A landscape with many valleys, sampled at points; each row gives a point and its height.
A ball rolls from a point to the lowest of its 2 nearest points, and stops where none of them is lower. Distance is the straight distance between rows; heights are no part of it.
berak: 103 92 139 126 94 71 130 125 136 100 92 109 93 89 98 112 100 106 101 53 90 104  height 28.0
Zutef: 129 57 119 110 105 54 100 134 129 82 117 131 108 108 108 71 70 137 63 58 59 129  height 62.2
Vuza: 132 51 102 119 72 72 103 98 102 74 105 121 133 116 109 70 82 135 109 106 102 133  height 24.6
Lon: 146 58 138 116 102 46 113 126 117 87 119 97 133 89 110 100 74 115 116 83 95 130  height 13.1
ruk: 80 89 74 81 109 107 64 94 105 94 56 112 113 75 89 97 92 123 106 119 107 105  height 11.6
kezor: 100 86 76 123 82 130 106 96 87 103 139 116 111 93 109 71 112 121 89 69 87 97  height 57.0
sazu: 100 120 60 100 118 118 73 105 83 139 83 74 103 59 74 134 100 102 127 140 89 78  height 35.2
dudun: 115 58 93 101 81 80 120 94 105 109 135 133 123 146 92 84 84 123 95 80 86 92  height 59.5
Mos: 83 122 95 112 127 106 109 116 99 101 140 105 75 105 96 89 123 108 76 26 70 90  height 53.9
nudob: 98 107 88 96 97 101 88 67 113 110 89 141 113 117 92 115 91 116 108 145 107 80  height 17.7
tebi: 75 144 92 54 131 118 102 91 115 88 100 112 58 142 92 135 102 105 88 107 102 91  height 46.6
gobug: 111 135 98 106 101 97 79 112 97 119 105 74 100 40 89 115 132 82 102 99 101 63  height 19.0
raveb: 127 68 105 122 74 79 71 83 99 59 65 121 141 95 120 66 98 116 114 112 108 142  height 23.4
Gev: 119 126 112 99 101 94 88 85 121 88 124 152 103 109 114 92 114 126 47 82 67 85  height 16.5
Nev: 110 137 132 68 124 72 130 91 117 85 148 103 66 147 95 143 104 111 83 101 99 109  height 49.5
riso: 92 133 114 106 106 106 148 89 94 120 140 81 66 147 104 117 109 73 100 104 101 91  height 54.5
sube: 62 90 77 112 98 125 106 113 102 109 64 66 67 59 87 120 111 103 120 105 111 115  height 17.9
lape: 137 82 131 120 98 69 101 100 93 98 119 89 130 73 112 96 101 102 119 94 101 119  height 11.1
Dezel: 118 116 112 100 99 111 138 117 134 66 146 123 55 170 108 104 116 130 68 51 73 128  height 60.5
soz: 91 75 115 121 75 95 119 113 128 94 90 128 105 112 104 82 88 114 91 53 91 100  height 26.0
seg: 103 138 120 107 96 96 84 115 122 90 88 121 96 68 102 99 124 95 63 71 85 69  height 20.4
Lanom: 79 101 77 75 110 122 95 88 88 95 124 130 100 133 101 83 88 111 74 93 96 78  height 51.3
berib: 95 70 116 91 110 80 92 120 91 102 101 104 120 93 99 68 80 83 103 41 94 91  height 64.7
nek: 98 110 90 121 104 119 125 103 79 105 168 89 84 101 105 90 117 117 91 55 78 101  height 55.4
rimon: 92 129 105 54 126 85 99 78 130 92 123 138 64 150 85 139 105 130 78 95 86 105  height 48.3
Rap: 110 86 89 80 110 86 58 93 97 123 52 116 147 96 94 97 76 67 153 102 112 83  height 13.4
Rozor: 131 93 152 104 101 50 117 108 102 83 119 121 130 130 109 96 73 89 93 108 106 94  height 28.6
Lat: 102 130 103 92 90 107 75 129 104 91 50 67 105 60 91 113 116 52 106 136 124 75  height 21.4
Pagiv: 67 102 86 71 138 90 79 123 96 82 84 73 86 58 79 106 105 107 86 84 107 101  height 50.1
mifid: 130 109 124 100 85 83 69 107 91 78 58 77 127 61 115 94 118 50 114 123 130 98  height 14.8
veb: 64 115 94 99 117 128 128 102 74 107 116 81 71 123 99 99 96 78 98 89 105 86  height 52.1
vud: 131 91 125 100 114 55 119 133 136 73 145 126 83 131 107 101 84 145 52 73 68 125  height 61.6
zut: 68 139 73 119 124 128 104 138 93 124 81 50 59 66 72 127 127 66 116 92 91 75  height 77.4
sesa: 53 97 78 83 130 111 101 119 85 101 109 105 90 109 89 73 93 96 81 33 81 87  height 51.9
Vav: 96 101 88 116 84 131 101 82 77 170 89 74 99 92 97 109 95 79 127 153 100 102  height 67.6
Duneg: 95 97 81 82 115 97 57 95 90 120 69 139 140 100 90 83 81 85 113 102 94 63  height 8.4
kos: 55 112 91 83 132 105 101 120 108 71 89 88 62 90 93 107 109 118 68 64 99 116  height 48.2
zuzed: 92 109 111 75 111 102 92 102 64 93 84 63 106 96 103 95 88 59 103 156 131 92  height 54.6
Geb: 111 71 89 106 78 117 62 110 99 82 62 106 133 64 116 60 108 90 110 61 105 109  height 50.0
Mog: 137 117 129 110 91 66 69 92 102 90 69 124 145 73 110 94 108 73 113 116 108 89  height 10.3
vepir: 85 61 77 104 98 92 127 86 102 121 134 114 94 132 79 105 89 130 114 75 90 105  height 58.4
tep: 97 107 145 123 107 75 142 131 112 99 114 99 94 115 102 96 92 75 99 39 91 88  height 30.0
sutu: 123 76 128 100 91 61 102 85 84 93 106 109 134 127 109 83 72 79 117 130 116 104  height 26.4
faf: 114 120 82 99 93 112 62 109 89 101 58 53 102 46 89 119 119 75 114 168 123 104  height 15.3
vara: 51 115 99 83 132 102 119 120 99 88 95 93 71 121 89 106 100 87 87 61 98 89  height 49.8
vudub: 90 120 74 117 100 138 95 129 77 146 76 37 82 59 84 112 123 57 126 116 97 87  height 74.4
Fugi: 114 90 119 106 96 78 119 75 88 120 124 89 109 111 97 115 87 99 115 145 112 110  height 23.6
pul: 90 104 95 86 90 106 132 64 110 121 114 108 70 159 90 138 93 104 105 149 112 102  height 59.4
digal: 84 90 94 68 125 99 96 89 66 74 101 84 111 112 99 86 78 98 87 142 123 102  height 51.5
pubu: 91 131 64 104 111 120 67 122 110 109 81 92 98 45 78 111 131 107 89 88 86 67  height 24.5
Bor: 77 94 110 86 103 104 106 102 99 100 57 78 92 101 94 112 84 77 114 129 131 100  height 58.1
mokuf: 96 94 92 81 116 86 49 95 101 101 82 154 125 96 99 65 90 101 68 81 70 77  height 12.6
manav: 131 82 88 107 91 88 69 62 72 140 76 79 128 90 108 103 98 74 164 147 117 133  height 63.0
bube: 77 59 86 99 100 105 126 99 80 108 125 78 91 106 92 85 89 113 114 82 105 121  height 57.1
loni: 144 95 109 102 92 68 49 93 104 98 56 111 152 68 116 89 108 66 135 73 104 103  height 13.6
mubaf: 124 80 83 130 70 120 82 78 83 113 115 126 142 87 111 67 110 109 116 101 99 95  height 58.8
rik: 92 112 123 113 70 126 118 95 98 97 91 106 105 110 116 82 101 68 91 98 113 71  height 29.3
vov: 110 75 87 103 74 104 148 104 130 79 134 128 72 181 97 101 109 135 78 72 85 109  height 59.8
Tavi: 67 81 90 86 130 100 115 108 63 123 120 68 95 108 86 92 77 73 123 74 106 95  height 54.9
Bonas: 100 107 53 92 110 126 49 121 95 117 57 84 121 47 83 106 111 94 128 107 94 78  height 29.9
lum: 120 125 125 119 90 91 101 100 121 84 118 121 100 76 113 100 122 127 65 88 86 93  height 18.0
tis: 114 62 119 89 108 66 73 121 109 79 87 120 124 82 109 61 80 112 77 63 80 121  height 63.1
zanu: 76 128 93 99 113 116 112 95 111 93 101 97 62 86 92 133 126 132 83 96 100 107  height 46.5
nupa: 105 105 125 102 87 86 122 71 98 80 109 94 99 121 112 113 92 100 88 161 125 112  height 21.0
dano: 106 129 134 123 75 107 105 119 111 94 77 101 103 74 113 93 115 58 94 82 106 64  height 24.8
pofa: 88 102 103 94 79 112 138 88 130 83 111 128 65 161 103 115 102 118 85 91 101 102  height 59.0
zofu: 96 60 78 88 107 76 50 85 112 91 55 129 134 86 92 82 86 128 123 105 99 124  height 9.1
kosa: 108 92 74 94 109 109 76 73 71 148 72 77 118 90 92 115 76 87 150 174 106 113  height 64.9
kuzom: 92 87 95 122 74 111 102 88 117 117 63 75 85 54 97 124 109 108 128 135 117 128  height 13.9
kamam: 126 51 91 114 82 89 92 66 78 134 105 77 131 95 110 90 94 96 153 123 112 141  height 61.7
Kunu: 111 96 96 109 90 90 76 77 116 87 100 161 125 108 109 81 100 129 72 104 83 94  height 15.0
fefe: 112 88 89 90 94 103 73 120 85 120 62 53 115 64 103 99 104 52 145 89 118 103  height 42.7
Zan: 95 95 112 79 105 95 118 92 110 49 115 96 85 111 108 105 95 136 60 119 110 127  height 18.4
mafo: 106 110 118 111 86 108 103 99 112 51 102 99 93 77 121 93 116 117 63 111 110 112  height 19.7
tovul: 103 94 88 91 96 109 62 125 91 102 64 94 129 65 101 73 107 63 116 64 106 78  height 47.0
lud: 94 96 104 97 85 120 100 97 70 119 99 99 126 111 108 74 85 57 111 104 114 70  height 33.8
tuv: 116 102 105 113 97 85 92 97 87 119 112 74 107 45 100 111 122 95 116 101 106 104  height 14.4
kule: 119 100 120 80 98 76 117 88 130 53 123 127 87 148 110 110 90 140 57 122 101 123  height 19.6
gatog: 93 111 106 100 67 134 139 71 108 94 117 111 69 168 109 110 106 99 84 136 110 100  height 57.8
nogil: 112 103 99 84 107 107 116 88 79 81 164 108 102 142 109 84 99 116 68 98 96 95  height 53.1
vos: 78 140 80 86 121 121 103 96 102 134 79 85 77 96 81 150 93 100 117 139 93 77  height 40.3
vug: 79 154 82 83 107 137 97 87 123 104 86 116 61 111 89 145 115 113 93 118 100 81  height 44.2
pilir: 92 107 69 107 97 131 92 79 76 112 113 81 93 70 102 104 115 119 100 137 106 105  height 14.0
Kuf: 72 159 97 129 125 115 129 114 109 119 104 63 45 82 90 138 144 79 107 87 96 86  height 79.6
Rabu: 109 107 82 120 83 120 84 79 88 117 78 73 96 51 105 115 124 104 114 164 112 119  height 10.4
pifud: 100 90 120 128 97 95 160 126 91 102 154 89 88 150 104 86 92 86 97 51 86 92  height 32.4
mumu: 114 89 94 97 89 121 81 100 66 138 83 72 126 88 111 80 95 38 144 103 111 81  height 38.6
fip: 74 123 80 51 136 113 84 95 85 81 102 107 87 114 95 109 88 109 75 121 108 87  height 48.9
sesiz: 109 115 131 101 102 88 121 117 146 65 119 129 60 127 113 103 102 137 45 60 65 126  height 61.1
galo: 109 139 117 110 73 129 135 77 101 115 139 104 72 144 119 109 119 85 87 122 100 79  height 56.2
nebir: 111 52 81 129 69 113 100 75 87 133 118 100 122 92 102 83 99 115 140 95 99 120  height 60.4
Sol: 80 124 70 115 102 151 113 103 68 170 102 61 79 100 91 104 100 69 124 121 89 82  height 70.8
rigas: 81 68 104 103 77 112 104 101 118 76 70 116 105 100 109 79 87 114 96 89 114 115  height 23.9
rofo: 122 67 130 116 98 60 143 120 109 86 142 81 93 110 95 113 77 129 104 89 99 132  height 15.1
muk: 83 116 63 87 108 112 69 85 117 111 72 138 109 88 88 118 97 132 94 125 87 81  height 14.7
Vog: 105 73 119 104 88 88 92 100 107 51 73 94 112 81 115 81 93 115 97 113 120 137  height 21.8
dev: 94 83 118 87 120 83 140 113 97 66 140 77 81 128 104 101 80 124 78 91 107 126  height 16.8

Where does a ball stop that starts at each point below?
sesiz: kos
tovul: Duneg
zut: kos
mafo: Duneg

Call two points neighbours if one is among the 2 nearest of the other. Go from one point of each pair to the other, from neighbour to neighbour, staying as low as possible. Name the highest point that can't be avoided.
lape and zofu: mafo
Vog and Mog: raveb
zofu and Mog: nudob
Mog and Duneg: loni
